Each row is a point on a landscape with many valleys, with its height.
From any point a ball rolls to the lowest of the 2 points nearest to it. It stops when none of these is lower. Distance is the straight distance between rows; heights are no part of it.
<498> (h 24.1): [108, 126, 143,  97, 120, 118, 151, 133, 162,  94, 123, 143, 133, 127, 130,
 109, 154, 143,  95, 143, 116, 133, 111, 133, 114]
<475> (h 76.3): [107, 136, 118, 154, 151, 111, 155, 147,  98, 141, 129, 154, 166, 130, 124,
 148, 128, 120, 136, 116, 140,  94, 108, 167, 146]
<693> (h 73.3): [119, 135, 116, 148, 149, 124, 152, 129, 120, 130, 136, 118, 153, 128, 116,
 135, 139, 115, 120,  86, 128, 110, 125, 194, 161]
<769> (h 35.4): [138, 114, 126, 165, 143, 113, 120, 129,  84, 172, 126, 125, 130, 134, 130,
 150, 118, 122, 164, 132, 125, 121, 121, 110, 153]
<285> (h 18.2): [154, 119, 117, 151, 126, 163, 112, 124, 100, 143, 131,  99, 112,  95, 126,
 139, 115,  98, 153, 100, 161, 145, 145, 126, 122]
<518> (h 35.3): [115, 113, 138, 146, 129, 108, 152, 122, 104, 142, 107, 138, 120, 142, 138,
 116, 116, 116, 182, 180, 132, 152, 131,  81, 137]
<144> (h 54.0): [138, 112, 121, 137, 111, 133, 117, 155, 122, 134, 147, 120, 141, 119, 118,
 159, 150, 141,  95,  83, 130, 114, 103, 150, 113]
<38> (h 45.9): [112, 109, 158, 145, 145, 122, 125, 119, 104, 174, 134, 121, 116,  91, 179,
 139, 110, 125, 142, 167, 132, 127, 128, 102, 119]
<829> (h 22.8): [143, 124,  99, 129, 141, 112,  90, 120, 125, 166, 153, 142, 119, 147, 133,
 146, 109, 152, 140, 150, 105,  94, 123, 118, 140]
<399> (h 22.6): [170, 154,  82, 112, 115, 151,  75, 104, 160, 122, 138, 125,  94, 144, 116,
 118,  95, 136, 128, 120, 130, 114, 149, 121, 123]
<397> (h 30.6): [ 84, 127, 164, 153, 128, 124, 143, 138, 100, 138, 115, 145, 157,  85, 172,
 137, 113, 115, 123, 138, 148, 119, 116, 107, 105]
<663> (h 59.7): [102, 120, 146, 109, 122, 102, 106, 143, 134, 126, 139, 160, 142, 122, 164,
 139, 125, 154, 119, 166, 111, 108, 123,  63,  83]
<483> (h 56.8): [154, 116,  99, 143, 125, 127, 101, 137, 110, 155, 156, 119, 139, 137, 114,
 169, 135, 147, 124,  80, 117, 107, 127, 163, 136]
<605> (h 50.6): [123, 124, 134, 146, 134, 123, 170, 118, 120, 122,  92, 117, 126, 139, 117,
 105, 140, 101, 159, 138, 136, 158, 127, 132, 167]
<620> (h 38.1): [137, 132, 130, 107, 118, 151, 147, 141, 161, 107, 139, 109, 105, 122, 104,
 117, 153, 121,  87, 114, 135, 141, 111, 176, 122]
<93> (h 62.3): [128, 125, 115, 112, 149, 116, 132, 121, 140, 141, 143, 134, 123, 144, 125,
 125, 134, 145, 125, 152,  99, 116, 117, 166, 159]
<764> (h 51.9): [197, 149,  69, 113, 142, 156, 110, 135, 128, 138, 153, 113,  87, 155,  92,
 153, 121, 130, 158, 119, 159, 155, 161, 153, 150]
<857> (h 51.6): [ 75, 132, 188, 162, 137,  76, 183, 126, 113, 120, 100, 144, 179, 148, 143,
 114, 134, 146, 122, 131, 114, 128, 117, 112, 141]
<433> (h 47.5): [104, 136, 147, 129, 151, 113, 172,  98, 138, 122, 103, 122, 134, 132, 139,
  99, 133, 115, 133, 143, 112, 138, 137, 156, 167]
<526> (h 50.2): [ 88, 142, 174, 110, 108, 108, 112, 131, 137,  85, 104, 150, 171, 135, 160,
 109, 128, 148, 114, 145,  96, 141, 149,  61,  90]
<675> (h 36.9): [104, 135, 142,  92, 111, 109, 127, 121, 158,  81, 109, 156, 149, 150, 130,
  99, 139, 150, 108, 141,  97, 126, 134,  90, 107]
<546> (h 48.7): [132, 126, 113, 121, 155, 119, 134, 117, 124, 150, 128, 147, 106, 144, 139,
 119, 114, 125, 177, 197, 131, 134, 133, 106, 152]
<201> (h 43.4): [162, 118, 119, 110,  94, 136,  81, 131, 166, 128, 147, 107, 106, 148, 114,
 133, 146, 161,  83, 106, 102, 126, 117, 118, 118]
<731> (h 40.3): [125, 133, 120, 139, 113, 121, 165, 128, 120,  94,  83, 140, 137, 162,  92,
 103, 131,  98, 173, 133, 141, 156, 128, 105, 147]
<348> (h 56.2): [125, 131, 113, 154, 129, 143,  94, 125,  87, 150, 135, 138, 148, 106, 139,
 150,  91, 110, 149,  99, 139,  94, 142, 119, 116]
<122> (h 5.7): [ 93, 124, 163, 110, 119, 119, 149, 132, 142,  99, 110, 146, 141, 107, 161,
 113, 138, 134, 114, 155, 130, 144, 124,  95,  96]
<816> (h 73.2): [111, 150, 149, 109, 167, 109, 118,  74, 137, 143, 136, 138, 122, 126, 164,
 106,  97, 147, 131, 161,  83, 107, 156, 144, 144]
<787> (h 25.0): [ 96, 123, 179, 108, 155,  92, 163, 103, 157, 113, 124, 122, 130, 116, 172,
 113, 151, 157,  97, 150,  93, 142, 128, 156, 135]
<310> (h 29.9): [154, 151, 108, 108, 115, 173,  95, 110, 149, 108, 130, 116,  95, 110, 115,
 105,  99, 106, 121, 111, 152, 129, 153, 130, 104]
<288> (h 39.6): [ 94, 123, 158, 161, 142,  95, 174, 135,  94, 140, 110, 148, 157, 137, 140,
 130, 126, 130, 148, 150, 134, 124, 107, 112, 139]
<68> (h 5.6): [143, 117, 108, 123, 117, 152, 126, 168, 124, 135, 146, 135, 106, 104, 121,
 154, 139, 116, 128, 137, 174, 134, 102, 128,  94]
<439> (h 67.0): [130, 149, 104, 102, 155, 122, 114,  91, 151, 133, 134, 140, 117, 149, 130,
 105, 107, 136, 136, 156,  94, 108, 147, 156, 163]
<320> (h 24.7): [151, 127, 122, 152, 106, 148, 124, 137, 100, 124, 102, 113, 116, 117, 106,
 145, 124,  93, 165, 101, 168, 161, 134,  96, 121]
<125> (h 11.5): [145, 128, 104, 127, 130, 161, 114, 141, 117, 133, 152, 118, 117,  99, 120,
 144, 122, 112, 128, 104, 164, 124, 131, 156, 108]
<537> (h 37.0): [107, 139, 143, 109, 120, 124, 144, 125, 167,  98, 125, 125, 146, 129, 121,
 108, 155, 136,  72, 102,  98, 116, 118, 170, 134]
<867> (h 6.4): [117, 113, 156, 146, 102, 142, 132, 128, 119, 127,  98, 112, 120, 102, 146,
 118, 128, 104, 138, 132, 141, 161, 128,  85, 119]
<653> (h 63.4): [164, 153, 111, 118, 110, 154, 127, 126, 130, 100, 116, 106, 110, 142,  76,
 137, 135, 107, 118,  68, 154, 145, 150, 151, 118]
<272> (h 40.4): [140,  94, 130, 147, 141, 124, 120, 139, 106, 173, 145, 112, 109, 112, 146,
 154, 131, 130, 146, 152, 136, 130, 109, 111, 134]
<242> (h 60.2): [180, 136, 103, 109, 110, 145, 123, 128, 155, 109, 117, 109,  74, 163,  80,
 117, 136, 122, 138, 135, 149, 163, 130, 111, 130]
<51> (h 30.9): [145, 147, 112, 130, 108, 146, 145, 136, 117,  95,  89, 131, 123, 143,  81,
 126, 133,  92, 158, 102, 163, 157, 135, 114, 126]
<186> (h 38.7): [152, 104, 120, 116, 111, 117, 117, 133, 155, 130, 136, 120, 109, 154, 109,
 127, 154, 156, 113, 134, 103, 135, 109, 116, 134]
<65> (h 32.6): [140, 154, 103,  99, 132, 166, 138, 129, 156, 101, 147, 120, 108, 128,  96,
 110, 126, 108, 105, 109, 147, 125, 139, 198, 122]
<683> (h 69.2): [102, 114, 155, 155, 110, 104, 110, 154,  99, 142, 123, 144, 170, 131, 145,
 146, 133, 143, 120, 120, 112, 103, 111,  68, 107]
<628> (h 62.7): [148, 125, 104, 112, 127, 145,  95, 126, 148, 146, 149, 128,  90, 108, 144,
 130, 107, 125, 136, 166, 143, 127, 127, 102, 112]
<814> (h 48.9): [179, 142,  90, 112, 146, 154, 147, 158, 119, 132, 156, 108, 100, 152,  84,
 161, 147, 122, 147, 111, 156, 166, 146, 189, 160]
<375> (h 65.4): [181, 155, 107, 100, 116, 161, 136, 147, 136, 107, 137, 101,  80, 154,  67,
 150, 134, 117, 112, 101, 169, 160, 140, 168, 110]
<129> (h 57.4): [123, 114, 138, 139, 129, 146,  84, 100, 122, 143, 149, 106, 137,  92, 155,
 117, 104, 134, 109, 100, 110,  98, 147, 133, 114]
<273> (h 54.8): [174, 121,  93, 133, 131, 140, 111, 132, 118, 143, 134, 112, 101, 141, 101,
 153, 134, 125, 160, 118, 144, 148, 133, 127, 147]
<569> (h 59.0): [152, 119,  96, 124, 129, 128, 118, 142, 136, 144, 157, 125, 120, 153, 106,
 153, 142, 148, 127, 120, 114, 124, 111, 173, 150]
<312> (h 26.9): [116, 154, 110, 114, 138, 155, 159, 137, 139, 101, 122, 138, 130, 112, 111,
 112, 129,  92, 122, 116, 160, 123, 128, 181, 126]
<775> (h 66.2): [128, 114, 136, 153, 139, 153, 130, 112, 113, 135, 138,  88, 136,  90, 134,
 116, 121, 109, 123,  83, 139, 124, 145, 169, 137]
<458> (h 72.2): [123, 118, 100, 114, 141,  91, 145, 140, 127, 135, 146, 168, 131, 178, 110,
 128, 134, 156, 152, 177, 110, 107, 108, 121, 138]
<698> (h 42.7): [144, 130, 122, 129, 119, 145, 157, 159, 130, 113, 133, 111, 121, 126,  91,
 146, 159, 116, 107,  93, 160, 146, 108, 173, 124]
<240> (h 70.1): [ 99, 147, 161, 116, 138, 103, 115,  93, 132, 123, 115, 147, 142, 131, 156,
 114, 104, 143, 124, 147,  82, 111, 147, 109, 129]
<326> (h 31.1): [132, 115, 127, 105, 127, 105, 125, 112, 156, 120, 125, 136, 110, 152, 129,
 110, 133, 151, 137, 169, 102, 139, 125,  91, 130]
<688> (h 27.7): [ 96, 126, 140, 148, 154, 137, 147, 130, 104, 149, 139, 134, 150,  81, 165,
 128, 111, 112, 123, 133, 154, 105, 121, 159, 120]
<792> (h 68.7): [115, 108, 119, 110, 125,  95, 131, 149, 139, 127, 149, 162, 138, 151, 125,
 136, 142, 167, 118, 161, 106, 107,  99, 108, 111]
<522> (h 56.9): [133, 126, 116, 113, 158, 138, 115, 105, 131, 159, 145, 127,  95, 111, 161,
 119, 104, 125, 152, 186, 131, 130, 142, 125, 143]
<746> (h 45.5): [113, 124, 142, 138, 106, 127, 138, 142, 122, 111, 106, 136, 152, 123, 123,
 126, 141, 120, 115, 109, 134, 127, 111, 109, 119]
<78> (h 19.8): [113, 134, 110, 129, 157, 150, 150, 149, 118, 131, 150, 137, 139,  96, 135,
 132, 125, 105, 124, 128, 161, 110, 122, 192, 129]
<706> (h 62.2): [ 83, 140, 195, 143, 135,  86, 142, 111, 113, 123, 105, 140, 163, 134, 162,
 118, 123, 152, 119, 136,  88, 127, 137,  97, 124]
<510> (h 65.0): [117, 122, 116, 124, 113, 108, 101, 149, 123, 134, 135, 165, 147, 144, 132,
 145, 124, 145, 125, 139, 116,  91, 112,  82, 100]
<261> (h 48.0): [146, 120, 120, 114, 110, 142,  73, 127, 154, 135, 150, 119, 113, 114, 142,
 133, 123, 147,  96, 121, 114, 112, 126, 104, 104]
<633> (h 19.6): [ 95, 124, 172, 153, 107, 142, 125, 127, 110, 126, 103, 116, 153,  84, 167,
 118, 117, 110, 110, 112, 133, 140, 136, 101, 111]
<610> (h 46.1): [147, 139,  98, 126, 148, 147, 165, 165, 125, 127, 151, 117, 123, 132,  98,
 153, 152, 114, 131, 111, 162, 146, 121, 205, 153]
<758> (h 53.2): [127, 119, 132, 100, 101, 125,  87, 145, 161, 120, 139, 137, 127, 124, 146,
 129, 139, 152,  93, 146, 114, 117, 120,  69,  85]
<434> (h 20.4): [132, 117, 127, 129, 114, 125, 127, 123, 129, 124, 109, 131, 115, 137, 123,
 117, 125, 120, 154, 152, 128, 145, 127,  83, 130]
<202> (h 69.8): [111, 116, 151, 163, 146, 119, 153, 120, 112, 149, 129, 103, 150, 106, 146,
 128, 135, 123, 113, 100, 125, 118, 119, 165, 155]
<604> (h 29.6): [145, 131, 106, 144, 150, 123, 107, 111, 102, 159, 134, 126, 132, 146, 122,
 139, 112, 125, 155, 118, 111, 107, 140, 143, 163]
<57> (h 61.6): [ 92, 134, 168, 133,  82, 130, 124, 146, 130,  87,  89, 131, 171, 134, 137,
 102, 140, 127, 112, 128, 114, 157, 142,  55, 101]
<490> (h 60.6): [168, 139, 100, 118, 119, 136, 129, 123, 142, 115, 120, 109, 110, 164,  76,
 133, 143, 126, 133,  90, 124, 148, 139, 161, 154]
<254> (h 57.6): [183, 120, 102, 129, 105, 128, 111, 125, 139, 126, 122, 105,  96, 170,  81,
 142, 148, 138, 142, 105, 126, 156, 128, 110, 145]
<669> (h 26.3): [ 92, 111, 163, 146, 117, 101, 166, 139, 112, 112, 104, 142, 152, 132, 146,
 114, 134, 131, 141, 151, 132, 148, 119,  77, 114]
<659> (h 37.6): [ 94, 124, 173, 132, 136,  93, 166, 121, 151, 113, 117, 120, 161, 127, 146,
 113, 159, 150,  79, 111,  97, 124, 110, 155, 148]
<415> (h 37.1): [ 84, 147, 165, 118, 163,  96, 171, 103, 139, 116, 113, 146, 145, 123, 164,
 111, 125, 135, 123, 155, 110, 123, 133, 153, 136]
<21> (h 50.5): [136, 110, 122, 149, 104, 127, 124, 161, 104, 133, 123, 131, 140, 122, 114,
 161, 148, 123, 130,  99, 150, 126, 104, 103, 111]
<726> (h 14.7): [142, 147,  89, 111, 124, 128,  82, 109, 147, 131, 134, 155, 120, 150, 127,
 125,  96, 139, 135, 138, 112,  95, 138, 115, 128]
<548> (h 62.0): [130, 109, 133, 134, 147, 158, 104,  99, 130, 146, 166,  91, 120,  80, 150,
 103, 109, 128, 118, 116, 129, 109, 154, 173, 123]
<216> (h 37.8): [126, 139, 132, 119, 108, 150, 115, 116, 139, 107, 107, 125, 124, 116, 122,
 108, 124, 108, 117, 109, 130, 133, 137, 119, 118]
<178> (h 52.1): [113, 125, 145, 153, 137, 134, 103, 106,  95, 160, 131, 123, 138,  97, 159,
 127,  91, 117, 141, 125, 120, 107, 143, 115, 125]

Call two points neighbours if one is among the 2 nearest of the other. Go from one point of each pair to the other, from neighbour to neighbour, staying as low as possible. Name the highest point that can't be avoided.
<726>, <787> => <605>
<787>, <122> => <659>
<78>, <867> => <397>
<68>, <726> => <21>

For each start below, name the point where the ball stops.
<792> => <434>
<458> => <726>
<273> => <78>
<605> => <68>
<439> => <726>
